Each row is a point on a landscape with many valleys, with its height.
A ball rolls from a point to the lowest of its 4 nearest points, and stops where none of them is lower. Distance is the straight distance between rows; heights are no part of it.
Z288 height 2.84: [ -9  -8   9  -5   7  31  25   7 -27   6   0 -25 -21 -13 -31  -6   8  26
   5  13 -15  -7   2   4 -21   1 -37  -5]
Z501 height 5.35: [  1  27 -29  51  -8   2  -8 -34   0 -44 -12 -10  31   9  42  32 -13 -17
  19  10 -13 -18 -20 -21  16   6  22 -14]
Z366 height 3.21: [-12  -2  27  -1 -14  47  16  11 -14  14  13 -18   0  -3 -16 -15   4  37
   5  23 -22   7  14  12 -13  20 -19   1]
Z284 height 4.98: [  7  15  -8  27 -30  71  24 -27 -19 -12  -5 -34  32   9   4  26  10  30
  -3  33 -24  -6  11   0 -11  31  -3   0]
Z948 height 4.66: [ 19  16 -51  31  -4   3  12 -13  16   2 -19 -32  10 -12 -24  40  10   7
 -14  -9  -1 -12  12 -14  10 -11  19   1]
Z302 height 4.13: [ 13  10  -1  -1   6  10  14  10  17  13  -8  -6   2 -19  -2   9   2   8
 -16 -10   0   3   7   1  -4  -7  18  16]
Z206 height 6.85: [  4  19   0  27  -7 -21 -21 -10  12 -39   6  24  26   9  56  15 -32 -42
  11   0 -10   5 -29 -18  20   5  37  -1]
Z518 height 2.34: [ -6 -15  33 -23   2   3 -10  30   5  38  22  11  -5   7  -8 -37  -6  28
   3   3   2   2  21  30  -3   4  -2   6]
Z506 height 2.42: [-36  -8  35 -20  -2  22   9  27 -22  31  29  -8 -20   7 -46 -34  -1  40
  23  17 -14  -4  27  32  -6   2 -39 -11]
Z193 height 5.10: [ -7 -30  18 -49  19 -43 -20  22   4  18   7  30 -19  10 -12 -44  -7 -10
  -3 -20  34   5   7  18  -1 -17  -3  -7]
Z161 height 3.58: [ 10  10   3  12  -9  21  14 -13  -8 -10  -7  -9   5  -6  10  14   4   7
  -2   7 -13  -6  -2  -8  -6  10  -1   9]
Z770 height 3.33: [ -8   1  29  -5 -13  41   9  18  -4  22  19  -6   7  -3  -1 -19  -1  36
  -2  19 -16  12  21  19  -7  20  -4   6]
Z266 height 3.87: [  5  11   2  16 -23  62  26 -12 -12   0  -2 -32  15  -1  -8  12   8  32
  -7  25 -23   2  17   3 -13  24  -3   3]
Z158 height 5.26: [ 14  16 -42  28 -13  28  18 -11  14   9 -16 -36  22  -6 -23  37  11  21
 -18  -1  -7 -11  21  -9   5   0  17   5]
Z380 height 4.22: [  7  29 -14  29 -15  17   7 -16  15  -2  -7 -11  30  -4  16  27  -4   3
 -10   5 -16  -5   6  -8  13   5  34  11]
Z358 height 5.66: [ -6 -14   6 -34  20 -29  -7   8 -11  -8  -9  17 -26  -6  -5 -19   9 -23
  -4 -11  27   9 -12  -9 -10 -11 -18  -7]
Z247 height 6.96: [  8  22 -25  21  14 -29  -9  -2  32 -13 -16   8  15 -14  13  21 -17 -29
  -7 -21   2   7  -3 -18  20 -24  39  -2]
Z387 height 3.91: [  5   2   5  -4  10   2   6  -6  -7  -6 -10  -5 -16  -8   0   4   8  -4
  -4   0   4  -1  -9  -9 -12  -2 -11   6]
Z280 height 3.74: [  8  22 -51  45  -3   5  -1 -36   1 -35 -20 -24  22   8  10  44   6  -8
  14   2  -4 -25 -12 -19  11  -2   0 -13]
Z645 height 8.74: [  0  -1  10   0  -9 -34 -22 -12 -12 -42   3  33  -1  18  39   0   0 -43
  12  -2   5  10 -35 -17  11   7   8  -4]
Z575 height 4.12: [ 11  18   4  23 -17  22   8 -21 -13 -18  -3  -8  18   5  30  21   2   3
   4  14 -17  -6  -6  -5   1  20   7   7]
Z932 height 3.43: [-14 -20  29 -23   3  -6  -8  10 -13  12  13  12 -17   8  -7 -28  -1   9
  11   4   5  -2   1  14  -7  10 -25   0]
Z376 height 6.50: [ 11  17 -42  37 -27  64  28 -31 -11 -11 -14 -42  32  13 -11  44  17  31
  -1  24 -18 -15  13  -4  -6  21  -9  -6]
Z381 height 0.36: [ -4  -9  20  -6   1  12   7  -2 -18  -1   0  -3 -15  -4  -2  -7   7  12
   3   9  -5  -3  -3   2 -16  16 -25   5]
Z257 height 3.24: [  2   2   2   5  -9  53  34  11  -8  13  -2 -35   0 -12 -27   4   6  39
  -8  12 -19   2  16   5 -17   8 -14   2]
Z979 height 3.44: [-13 -13  38 -13 -18  20  -4  13  -8  29  29   8  -1  12  -3 -34  -5  35
  10  21 -13   4  14  26  -1  25 -14   5]
Z355 height 5.06: [  9  16  12   3  -3 -13  -9   6  18   4   9  22  13  -5  29   4  -7 -14
  -5  -5  -1  10  -5   2  13   5  30  21]
Z867 height 3.85: [  8  10   2   5   8  -2   3  -6   4  -5 -10   1  -3  -9  13  10   5  -7
  -4  -3  -1   2  -6  -5  -4  -2   8  13]
Z382 height 3.02: [-15  -8  27 -10   0  27  15  11 -22  12  12 -13 -12  -5 -20 -13   3  30
   6  15 -12  -1   8   9 -17  14 -31  -2]
Z277 height 6.72: [  6  24 -18  39   0 -23 -16 -13  26 -31  -6  14  30  -1  42  22 -36 -37
   9  -8 -12   0 -13 -21  27  -4  46 -10]
Z541 height 1.74: [ 13  13 -19   4  16 -14   6   5  23   9 -16  -4  -2 -20  -4  16   5  -8
 -19 -17   5   7   7 -11   1 -22  20   7]
Z311 height 6.76: [ 17   8 -64  25 -12  25  20 -10  13  13 -16 -49   7  -5 -48  48  17  23
 -18  -1  -4 -16  25 -12   0  -2   8   1]
Z666 height 6.34: [  7  31 -12  29   0 -14 -12  -1  35  -3   2  19  32  -5  33  20 -29 -23
  -8 -10 -14   7  -3  -7  30  -2  61  10]
Z221 height 3.18: [-19 -12  35  -5 -14  25   2   0 -24   9  19  -1  -6   4  -5 -17   0  28
  16  26 -16   0   0  15 -10  32 -31   0]
Z797 height 7.53: [  7  12   5  11  -5 -19 -17 -12   3 -32   3  24  11   7  42  12 -12 -35
   6  -2  -4   5 -26 -14  10   5  22   4]
Z435 height 7.19: [-11 -46  31 -24 -28 -48 -35 -15  -2   4  22  57  11  43  28 -36   0 -24
  17   1  20   8 -30  14  18  16 -13  -5]
Z106 height 6.25: [-15 -39  25 -40  -2 -43 -25   2  -7   5  13  40 -12  23   2 -37   0 -19
   9 -12  28   4 -10  14   3   3 -19  -6]
Z572 height 3.39: [-24 -19  31 -19   6   4   1  11 -24  11   9   0 -23   1 -21 -25   0  18
  16  11  -6  -5   2  13 -14   9 -41  -7]
Z57 height 2.19: [-16  -9  22 -22  15  15  16  34 -10  28  13 -16 -25 -11 -38 -28   2  29
   5   5  -2  -3  19  20 -17 -10 -29  -3]
Z254 height 6.35: [ 10  30 -23  29   5 -16  -8  -6  33  -6 -10   6  24 -10  19  25 -19 -21
 -10 -16  -5   1  -1 -12  23 -15  46   4]
Z644 height 3.50: [-42 -14  36 -16 -10  23   7   6 -36  15  25  -4 -21   8 -33 -27  -2  36
  29  28 -23  -8  11  17  -8  19 -53 -15]
Z36 height 3.75: [ 11   1 -13  -1   1  27  27  16  13  25 -10 -30  -4 -22 -29  12   6  28
 -17  -4  -8   5  22   0 -10 -11   5   8]
Z969 height 6.05: [ 11  17 -43  40 -20  43  18 -37 -10 -21 -13 -37  23   8   2  46  18  18
   6  12 -13 -22   3  -6   2  13  -5  -5]
Z791 height 6.13: [-11 -28  36 -13 -21 -15 -24 -11 -15   6  20  32  -2  26  23 -25  -1  -4
  16  17  -4  -2 -23  10   6  31 -20   7]
Z395 height 5.31: [  9  19 -45  37 -25  48  20 -24   2  -4 -19 -38  29   8 -14  43  17  25
  -9  13 -14 -17  16  -7   5  15   7   0]
Z151 height 3.40: [ 14  14 -21  11   8   0  11  -4  15   1 -18 -14  -3 -16  -6  22   5  -4
 -16 -11   2   0   5 -13  -1 -19  15   8]
Z412 height 2.87: [  7  -4 -22   1   4  40  38  10 -12  12 -10 -41 -13 -15 -43  13  11  31
  -9   2 -14  -4  13  -4 -25 -10 -21   0]
Z703 height 4.89: [ 13   7 -44  33 -15  51  24 -27 -17 -12 -13 -45  16   6 -20  43  19  25
   0  11 -13 -20   4  -7  -9   9 -17  -4]
Z18 height 4.60: [ 11  17   5  22 -16   8  -3 -26 -13 -30  -2   3  16  10  43  20  -3 -13
  10  20 -14  -4 -18  -9   6  19  13   6]
Z552 height 6.28: [  2  20 -14  45  -8  -9 -15 -29  -1 -50  -4   8  31  11  58  27 -26 -33
  21  10 -14  -8 -24 -19  19   9  31 -15]
Z177 height 4.64: [ 15  21 -16  18   3  -5   6   1  29  12 -11  -6  17 -18   2  25  -3   0
 -16 -14  -5   1  10  -9  16 -11  37  13]
Z917 height 3.77: [  7  12  10   2 -14  37  13   7  14  16   2 -10  17  -9   7   4   2  25
 -14   8 -13   9  19  10  -1  11  17  18]
Z453 height 3.47: [-11 -31  29 -30   4 -25 -19  17   2  21  16  22 -13  16   2 -40  -6   3
   8  -4  15   0   2  22   0   4 -15   5]
Z538 height 2.70: [ 12  13 -48  27   7  -4   9 -31  -8 -30 -25 -29  -2   1  -4  38  16 -11
   1  -6   2 -17  -9 -25  -1 -15  -8  -9]
Z204 height 3.00: [ -7 -13  17 -20  12   1   5  16  -7  14   3  -4 -22 -11 -15 -19   3  12
   0  -1   4   0   2   8 -18  -3 -20   3]
Z866 height 5.80: [ 14  26 -43  40 -10   2   4  -5  34   8 -15 -22  29 -11 -15  40   3   7
 -17 -11  -7  -8  17 -10  27  -7  39   5]
Z676 height 9.23: [-16 -26  10 -45   5 -46 -21  -2 -14 -19   4  36 -24  11   7 -24  12 -40
   4 -20  32  13 -22  -9   3   0 -14 -16]
Z762 height 1.82: [  3  17 -15  29   0 -19 -18 -23   1 -53  -7  13  17  10  45  22 -21 -44
  16  -4  -3   0 -34 -27  17  -1  25 -13]
Z357 height 5.27: [ 11  16 -15  -8  23 -40 -15  14  33  -4  -4  30   3 -12  16   2  -9 -43
 -14 -31  17  21 -12 -10  12 -29  36   2]
Z407 height 3.03: [ -9 -14   9 -16  17   7  18  13 -22  11  -6 -18 -26 -13 -30 -12   8  10
  -1   5  -1  -6  -1  -3 -22  -6 -32  -5]
Z993 height 2.86: [  1  -6  22  -9  -3  -6  -4  -7 -10  -5   3  14  -9   7  15  -8   2  -6
   5   4   1   3 -13   1  -6  14 -13  11]
Z270 height 1.65: [  8   8   5  -6  10 -29 -19  12  22  -2   6  37   6   1  28  -6 -11 -35
  -6 -19  11  16 -14   2  11  -9  28  13]
Z715 height 5.65: [-16 -34  30 -26 -10 -27 -24  -1 -12   4  13  33 -13  22   6 -29  -2 -10
  16   4  12   2 -13  11  -3  14 -25  -2]
Z142 height 3.70: [ 16  15 -63  37  -3   6  10 -23   4 -13 -20 -38  14   0 -18  48  15   5
  -6  -3  -3 -23   8 -17   6  -6   5  -5]
Z803 height 0.98: [  7  15 -39  18  12 -24  -7 -30  -5 -46 -23  -9  -2   1  14  26   2 -36
   9 -10   8  -4 -24 -35   2 -19   4 -24]
Z565 height 6.14: [ -5 -37  26 -34  -8 -50 -34   1   4   3  19  53  -1  29  17 -38   3 -28
   6 -15  29  11 -15  14  13   3  -5  -2]
Z929 height 5.18: [ 13  19 -66  41   7 -24  -1  -9  26 -12 -19 -29  14 -15 -21  42   1 -14
 -14 -16   4 -16  11 -19  19 -20  27 -11]
Z599 height 3.07: [  8  -1 -14  13  -7  54  33 -17 -30 -10  -9 -41  -3  -2 -25  23  11  29
   3  13 -17 -16   2  -8 -22   7 -31  -5]
Z209 height 4.48: [  0  -3   1  -6  11  -1   7 -16 -27 -19 -16 -10 -21  -1  -4   5  14  -8
   2   1   3  -3 -19 -16 -14   3 -27  -4]
Z516 height 7.09: [ 10  21 -27  31 -31  64  23 -15  11   9 -15 -37  37   6 -16  31   7  31
 -19  19 -19   2  29   1  -1  20  17   5]
Z350 height 2.49: [ -6  -6   1 -11  12  28  32  36  -8  28   2 -33 -21 -20 -52 -12   6  35
  -4   3  -8  -3  17   6 -22 -18 -22  -1]
Z576 height 1.96: [-25  -9  27 -26  12   7   5  39 -11  37  27  -8 -20   4 -41 -38  -6  35
  15   7  -1  -5  33  31  -6 -14 -20  -7]
Z471 height 5.39: [  8  30 -16  38 -10  -4 -11 -13  25 -12  -6   3  35  -6  35  29 -23 -19
  -5   0 -15  -1   0  -9  25   3  51   7]
Z372 height 1.94: [  0  -3   7 -11   8 -17  -8  -7 -14 -23 -13  11 -18  -1  12   0   9 -26
   0  -7  10   6 -20 -16  -4  -2  -9   0]
Z748 height 1.46: [  9  18  -4  -2  12 -21  -6   9  29   5  -5  18   5 -11  15   6  -5 -20
 -11 -18   7  13  -5  -3   7 -16  30  15]
Z14 height 3.32: [-16 -19  14 -31  23 -12   8  22 -13  19   2  -3 -31  -9 -30 -33   3   6
  -1  -2  12  -6   6   7 -18 -13 -31  -7]
Z630 height 5.85: [  7  23  -4  10   8 -27 -15   9  37  -1   4  28  21  -8  33  11 -23 -34
  -7 -17  -3  14  -9  -1  21  -9  50  12]
Z167 height 6.44: [  7  18 -57  39  19 -46 -20  -7  41 -26 -15  -6  20 -18  -1  25 -26 -39
 -16 -30   5  -2   0 -29  31 -27  44 -31]
Z702 height 3.41: [ 14  12 -49  30 -12  33  23 -22  -2  -5 -15 -39  13   2 -23  42  16  22
  -4   2 -10 -19  11 -12  -3   4  -1   2]
Z62 height 2.15: [-31  -5  23 -28  18  12  14  43 -18  38  26 -17 -27  -4 -62 -38   3  37
  12   7  -4  -4  37  35  -7 -26 -30 -10]
Z887 height 2.55: [ -1 -23  32 -25  -3  -9 -22  28  11  41  28  30   1  17   4 -43 -12  23
   6  -1  10   5  18  36   7   3   8   7]
Z763 height 5.83: [ 11  23 -45  37   7 -24  -7 -13  27 -16 -17 -14  23 -14   1  35 -12 -20
  -8 -16  -3  -9   3 -19  22 -19  36 -12]
Z581 height 4.52: [-37 -24  21 -26  16  -3  11   9 -43   5   7  -6 -40   0 -45 -27   2   8
  22  13  -4  -9   1   7 -18  -5 -63 -19]
Z94 height 3.73: [  9  27 -27  42 -16  16   3 -29  -1 -24 -14 -14  31   4  27  38   0  -7
   5  11 -14 -16  -4 -12  13  11  19  -4]
Z986 height 6.19: [  8  25 -24  36 -32  61  18 -27   0  -3 -13 -33  42   9   1  32  10  25
 -12  27 -21  -5  20  -3   1  24  13   2]
Z411 height 1.38: [ 14  18 -28  24   2  -1   5 -22   2 -20 -21 -17   1  -4   5  31   9 -10
  -5  -7  -2  -8  -7 -19  -3 -11   3  -1]
Z697 height 2.12: [ -9 -10  29   0 -12  22   2  -9 -24  -3  10   2  -6   4  12  -6   3  17
   9  22 -16  -3  -9   5  -8  29 -22   6]
Z468 height 5.96: [  9   1  -4 -22  27 -22   1  20  18  16 -11  10 -14 -22  -5  -8   1  -8
 -15 -18  21  10   4   0  -5 -25   9   8]
Z793 height 5.37: [-19 -35  21 -37   0 -32 -20   1 -13   0   5  28 -26  17  -5 -32   4 -15
  15  -5  22   0 -10   5  -4   6 -30  -8]
Z258 height 1.76: [  4 -14   2 -49  25 -52 -23  24  14   6   6  41 -14   1   3 -36   1 -35
 -14 -32  45  17  -6   7   5 -24  17  -7]
Z11 height 5.94: [  8  18  -5  31 -28  54  19 -37 -18 -19  -3 -25  28  11  18  29  10  18
   2  31 -23 -11   2  -1  -3  28  -1   4]
Z267 height 8.29: [  4 -10  18 -10  -8 -35 -30  -1   3 -21  16  49   9  19  40 -13  -5 -42
   8  -8  11  13 -33  -1  17  11  11   4]
Z374 height 1.58: [  8  16 -38  -2  21 -47 -10   6  29 -14 -13  10  -3 -21   6  11  -6 -48
 -17 -32  19  21  -8 -26  15 -38  36 -14]
Z433 height 2.85: [ -4  -5  24 -21   5  16   3  33  12  34  18  -2  -5  -6 -13 -26  -3  32
  -6  -1   0   4  22  27  -4  -1   3   8]
Z905 height 2.38: [ -4  -6   1 -21  18  14  24  37  -1  30  -1 -25 -21 -21 -39 -19   6  23
 -10  -5   2  -1  17  10 -19 -20 -16  -1]
Z653 height 4.28: [  6  28 -19  37  -9  -4  -6 -23  11 -24 -10   3  28  -1  32  28 -15 -19
   7   2 -13  -5 -10 -14  18   2  34   2]
Z399 height 2.66: [  0 -13  22 -29  13 -12 -11  30  13  31  15  19  -8   1  -5 -33  -6  15
  -4  -8  15   2  15  26  -1  -8   2   8]
Z779 height 4.94: [  5  -2  -1 -31  22 -33 -12  15  15   3  -4  25 -11  -9   6 -15   4 -27
 -13 -22  28  15  -9  -1  -2 -20  10   3]
Z774 height 3.14: [ -5  -3  30  -4 -13  28   5   4  -9  11  17   0   3   1   6 -14   0  25
   2  19 -15   5   9  15  -8  26  -7  10]
Z225 height 2.99: [ 15  16 -18  20  -2  12  14 -13   9  -3 -13 -16  10 -10   1  29   6   3
 -10   0  -7  -6   5 -11   2  -5  13   8]
Z155 height 3.72: [-10 -18  13 -37  22 -22  -1  25  -4  19   1   7 -28  -6 -17 -33  -1   1
  -4  -8  22   1   8  12 -11 -16 -15  -4]
Z710 height 3.36: [ -7  -5  28   5 -20  45   9 -13 -30  -2  15 -13   3   6   3  -6   2  29
   7  32 -27   4   1   8 -13  36 -24   4]
Z672 height 5.95: [ -3  -2   2 -23  13 -34 -15  -2  -8 -28 -10  25 -22   2  11  -5  11 -40
  -3 -16  23  14 -22 -18  -1 -10  -1 -11]
Z137 height 3.04: [  9  -3 -22  -1   5  33  36  21   4  25  -7 -42 -11 -19 -48  13   7  32
 -20   0  -9   1  21  -4 -19 -16  -5   3]
Z71 height 6.15: [  9   4  20   3  -8 -16 -15   0   4  -8  14  32   9  12  38  -4  -5 -20
   4   4  -2   8 -19   4  10  14  17  17]
Z648 height 0.85: [ -2  -9  -1 -39  18 -42 -16  10   2 -12  -4  30 -21  -5   7 -19   9 -45
  -7 -25  38  18 -18  -9  -1 -18   5 -11]
Z211 height 3.97: [-25 -24  20 -26  11  -7   1   2 -33  -1   1  -1 -33   2 -22 -21   6   4
  11   9   5  -7  -6   2 -18   7 -51 -12]
Z133 height 5.74: [  7 -29  24 -31  -1 -50 -33  15  20  17  22  55   8  24  17 -41 -11 -18
  -4 -26  31  12  -6  28  15 -10  19   5]
Z595 height 5.60: [ 14  -1  15 -13   5 -37 -25  21  31  11  21  54  19  10  36 -21 -17 -28
  -6 -20  19  18 -12  24  20  -6  39  19]
Z555 height 4.25: [  4   6  19  14 -23  33   9 -22 -22 -11   6  -4  11   7  24   7   5  14
   2  28 -20   0  -7   1  -5  32  -4   8]
Z22 height 3.26: [ 10   1  -5  -6  15  -3  14   8   6   9 -13  -7 -14 -17  -9   4   6  -1
 -16 -10   7   3   0  -4 -10 -17   0   7]
Z808 height 3.69: [  4 -14  28 -21   0 -13 -16  15   9  19  15  30   0   6  16 -23  -5   3
   0  -5   9   7   2  18   3   5   5  14]
Z444 height 6.12: [ -2  18 -33  49   0 -17 -20 -32  12 -56  -9   7  33   7  53  24 -37 -39
  20   0  -7 -10 -29 -31  21   0  35 -29]
Z845 height 3.71: [ -7   2  19 -11  -4  50  26  36   7  30  12 -22   5 -10 -30 -18  -1  44
  -8  14 -15  15  34  20 -14   1  -6   4]
Z736 height 6.51: [ -2 -14  25  -9 -12 -24 -24  -7  -6 -12  14  39   1  16  30 -14   1 -25
   9   4   6   7 -26   6   6  20  -3  10]
Z976 height 2.93: [ -8 -10   5  -6  10  30  31   8 -35   3  -3 -33 -28 -13 -45  -6   8  25
   6  11 -11  -9   2  -2 -25  -6 -49  -8]
Z632 height 3.08: [ 10   9 -18  11  10 -12   2 -21  -9 -30 -22  -9  -8  -6   8  21  11 -22
  -1  -7   4  -1 -17 -24  -4 -11  -5  -7]
Z620 height 3.61: [ -9 -13  16 -35  28  -7   6  41  -1  39   9  -6 -26 -13 -34 -38  -2  20
  -4  -4  18  -3  24  22 -14 -28 -17  -4]
Z293 height 2.80: [-22 -28  35 -29  -4 -12 -17  16  -9  31  26  17 -14  16 -14 -39  -9  22
  19   6   4  -3  15  26  -1   7 -24  -4]
Z585 height 4.62: [-29 -36  42 -16 -25  -4 -18  -2 -17  30  28  24  -6  29   0 -32  -9  23
  28  25  -9  -7   0  23   4  24 -35  -5]
Z154 height 4.26: [-15 -29  22 -37  14 -29 -14  12  -8  13   5  21 -25   9 -10 -33  -1  -6
   6  -6  24   2   1  10  -7  -4 -24  -7]
Z507 height 3.23: [ 11   2 -18  -8  15   4  21  15  16  24 -12 -22 -13 -27 -25   6   6  14
 -20  -9   4   3  12  -2 -10 -24   2   9]
Z178 height 5.19: [ 10  22   4  20 -13   8  -1 -11   6  -9   2   7  19  -2  29  19  -8  -5
  -4   8 -15   3  -4  -4  10   9  28  14]
Z150 height 5.77: [  3 -11  16 -22   2 -35 -23   5   6  -5  10  39  -5  12  21 -18   0 -27
  -1 -11  22  11 -14   5   3   0   4   7]
Z263 height 2.29: [  8  -1 -10   6   5  22  23  -3  -8   2 -14 -25 -12 -11 -17  12   9  15
  -7   1  -4  -5   4  -8 -16  -7 -14   3]
Z379 height 2.67: [  3  -6 -10  -7  15   7  24  12  -4  12 -11 -25 -22 -21 -28   0  10   8
 -13  -3   1  -3   5  -6 -20 -19 -17   5]
Z297 height 2.30: [-22 -15  34 -25   1   9  -6  26 -10  33  24   2 -15   7 -25 -37  -7  29
  14   8  -5  -2  23  29  -8   2 -24  -3]
Z717 height 4.93: [  8  27 -13  31 -25  37  13 -21   8  -2  -9 -17  32  -3  16  31   3  10
  -8  17 -19  -5  13  -1  11  19  29   8]
Z560 height 5.59: [  1   4   7  -7   5 -23 -14  -4   3 -21  -1  25  -3   5  26  -1  -2 -33
  -1  -9  11   9 -21 -10   3  -2   8   5]
Z642 height 3.05: [-10  -5  31 -16  -6  27   3  26   7  31  23   1   1  -1  -8 -30  -5  37
   2  13  -9  11  24  27  -4  13  -2   9]
Z348 height 7.56: [ 12  15 -23   6  16 -26  -4  -2  16 -15 -18   6  -3 -14   8  13   2 -31
 -10 -18   9  11 -11 -19   4 -23  20  -3]
Z386 height 3.68: [  2  -7  14 -17  12 -11  -3   9  -2   3   0  10 -16  -6   3 -14   3  -7
  -4  -5  10   4  -6   2  -9   1  -8   7]
Z101 height 5.29: [  1 -23  24 -28   3 -36 -30  13  11  14  16  42   0  18  13 -34  -8 -13
   2 -15  26   9  -7  19   7  -2   5   6]
Z611 height 7.33: [-26 -41  16 -50   7 -45 -18  -2 -22 -10   3  30 -30  14  -8 -36   9 -27
  11 -11  32   6 -10   0  -3  -1 -33 -20]
Z784 height 3.13: [-33 -17  40 -18 -14  20  -4  20 -19  34  38   4  -9  20 -25 -37  -5  40
  26  23 -17   0  23  33  -1  12 -30 -11]
Z765 height 7.63: [ -5 -12  11 -27   2 -40 -27  -1  -3 -25   6  40  -9  12  21 -19   5 -47
   3 -19  24  13 -27  -8   9   1   1  -7]
Z347 height 5.75: [ 12  16 -65  38  12 -35 -11 -14  25 -29 -21 -18  15 -13 -10  36  -9 -30
  -9 -20   6  -9  -3 -28  21 -27  28 -23]
Z623 height 3.29: [  5  -1   7 -20  20   3   7  27  15  28   0  -3  -9 -16 -11 -16   1  17
 -13 -11   6   4  12  12  -8 -14   3  13]
Z78 height 4.35: [ 15  14 -47  19  12 -18   7 -11  15 -11 -21 -23  -3 -15 -14  33   7 -16
 -11 -15   5  -4   2 -19   4 -25  14  -3]
Z726 height 2.56: [ 16   7 -49  26   0  16  15 -29 -13 -23 -23 -37   0   0 -10  42  19   4
   4   2  -7 -19  -8 -17  -6  -4 -14  -8]
Z728 height 7.31: [-26 -46  24 -38 -14 -46 -29 -12 -12  -6  14  41 -13  31  10 -33   5 -28
  18 -10  26   7 -20   3   8  10 -29 -14]
Z711 height 2.89: [  6   7   5   8  -6  32  21   1  -1   8  -4 -20   2 -11  -4   9   6  22
  -8   8 -11   1  12  -1 -11   8  -2   9]
Z43 height 4.58: [ -2 -19  27 -21  -4 -24 -24   6   4   6  13  35  -5  13  16 -27  -2 -11
   4  -4  15   4 -11  14   1  10  -6   8]
Z988 height 1.90: [-10 -20  31 -32  10  -8 -12  35   3  40  25  11 -12   7 -17 -45 -11  27
   9  -4   8  -1  27  36   4  -8  -5   0]
Z677 height 8.39: [  9  20 -33  34 -32  60  17  -3  27  20 -19 -34  45   3 -29  33   6  33
 -29  19 -16   6  37   2   9  16  34   9]
Z375 height 7.26: [  5  19 -15  15  10 -29 -14 -12  11 -38 -11  14   6  -1  28  16 -10 -44
   2 -12   4  10 -19 -25  10 -17  28  -8]
Z939 height 4.92: [-14 -21  24 -25   7 -17 -11  -4 -19  -6  -3  15 -24   7  -2 -19   7 -10
   9   2   9   1 -17  -2  -8  10 -30  -4]
Z658 height 0.78: [  7  10   9  10  -7   0  -3 -18 -13 -22  -7   5   1   2  27  14   1 -11
   7   6  -5  -5 -16 -10  -1  12   3  10]
Z185 height 6.31: [  4  13  -6  10   4 -27 -16 -16  -3 -45 -11  15   2   5  35  12  -7 -42
   9  -8   5   7 -30 -27   7  -6  19  -9]
Z822 height 2.68: [-10  -9  28 -18   4  11   2  24  -2  22  16  -2 -11  -6 -11 -26  -1  27
   4   3   0   3  13  19 -10   5 -13   5]
Z102 height 3.96: [  8   2 -24   8  13  -3   8 -26 -23 -32 -25 -17 -17   0   0  20  17 -22
   3  -2   6  -5 -22 -24 -12 -15 -17  -9]
Z180 height 5.30: [ 14  19 -51  21  17 -33  -2  -4  33  -5 -19 -16   3 -21 -17  30   0 -22
 -20 -23   7  -1   3 -23  19 -34  31  -9]
Z305 height 2.63: [  1   1   2 -13  14  15  22  21   6  22  -4 -21 -16 -22 -27  -5   5  20
 -13  -3   0   0  11   3 -15 -14  -6   7]
Z619 height 4.38: [  1  -9  29  -4 -13  -2 -11  -5  -8  -2  15  20   1   9  28 -10  -1  -2
   4  12  -5   1 -14   8   3  27  -4  15]
Z511 height 3.53: [-20  -3  40 -22  -7  29  -5  42   1  45  38  -3   0  15 -31 -44  -4  48
  13  17 -11  11  44  40   4  -4  -7  -5]
Z758 height 6.37: [  4  27 -40  42   9 -30 -15 -10  36 -19 -15  -1  25  -9  11  32 -24 -31
  -7 -20  -4  -1  -3 -24  27 -15  46 -17]
Z117 height 1.24: [ 15   0 -41  18   0  23  27 -16  -8  -5 -19 -37  -9  -8 -25  34  16  13
  -7  -2  -5 -15   2 -15 -14  -9 -15  -1]
Z806 height 5.71: [  5 -37  31 -29 -11 -39 -33  16   9  35  27  47   7  32  10 -47 -17   4
   7 -11  20   6   8  36  14  -2   6   4]
Z835 height 3.62: [  1   3  18   6 -17  40  13  -9 -14  -2   6 -10   9   0  12   0   4  22
   1  22 -19   1   3   2  -8  24  -8   9]
Z235 height 6.36: [-16 -40  33 -23 -21 -29 -28  -9 -10  12  21  42   0  31  20 -33  -2  -4
  19   7   9   1 -16  12   7  19 -23   0]
Z542 height 3.06: [-18 -13  25 -10   9  20  13   3 -34   2   4 -18 -24  -5 -27 -14   3  21
  12  14 -14  -8   0   5 -18  10 -49 -10]
Z578 height 1.60: [  9  21 -23  32  -3   1   3 -27  -4 -31 -16 -12  12   1  20  31   1 -13
   6   3  -7 -12  -9 -17   7  -1  11  -5]
Z916 height 3.60: [  2  -1   8   9  -5  38  21 -18 -31 -12  -6 -24  -9   0  -8  12  10  18
   4  13 -16  -8  -7  -4 -15  15 -30   1]
Z754 height 7.51: [  6  19 -37  24  14 -35 -10 -15  19 -34 -20   3   6 -10  17  24 -13 -42
   0 -22   4   6 -13 -28  17 -23  30 -19]
Z679 height 4.14: [  5   1   1  -7  10 -16  -3   1  -1 -11 -11  10 -12  -6   9   1   6 -22
  -6  -8  11   5 -10 -11  -5  -5   0   5]
Z861 height 3.67: [ 2  2 20 -2 -2 13  2  7  4 12  7  6  1 -6 11 -4  0 15 -3  6 -4  1  3  9
 -8 10  2 17]
Z244 height 2.62: [  5  -7  -8   6   1  35  34  -4 -21   1 -10 -35 -16  -8 -30  13  13  25
  -4   9 -13 -10   3  -5 -21  -1 -28  -2]
Z176 height 4.47: [  7   4  16 -11   3   8   0  22  21  25   8  10  10 -10  11 -12  -3  17
 -11  -5   2   7  15  16   1   1  19  21]

For each start below, name the point where the ball stops.
Z758: Z411
Z507: Z576
Z979: Z988
Z155: Z988
Z986: Z117
Z267: Z988
Z387: Z117
Z623: Z576

Two balls start at each pair of points below. Name the first point that both come to, or write none.
Z754 and Z167: Z929
Z247 and Z666: Z471
Z765 and Z715: Z43

Call two points neighbours if one is among the 4 nearest of the other. Go from one point of each pair to the other, from neighbour to neighbour, staying as low as possible. Name the highest point that can't be avoided.
Z988 and Z648: Z193
Z381 and Z541: Z22
Z762 and Z374: Z444
Z576 and Z372: Z387
Z658 and Z411: Z161
Z117 and Z411: Z538
Z988 and Z576: Z297
Z117 and Z576: Z379
Z374 and Z748: Z357
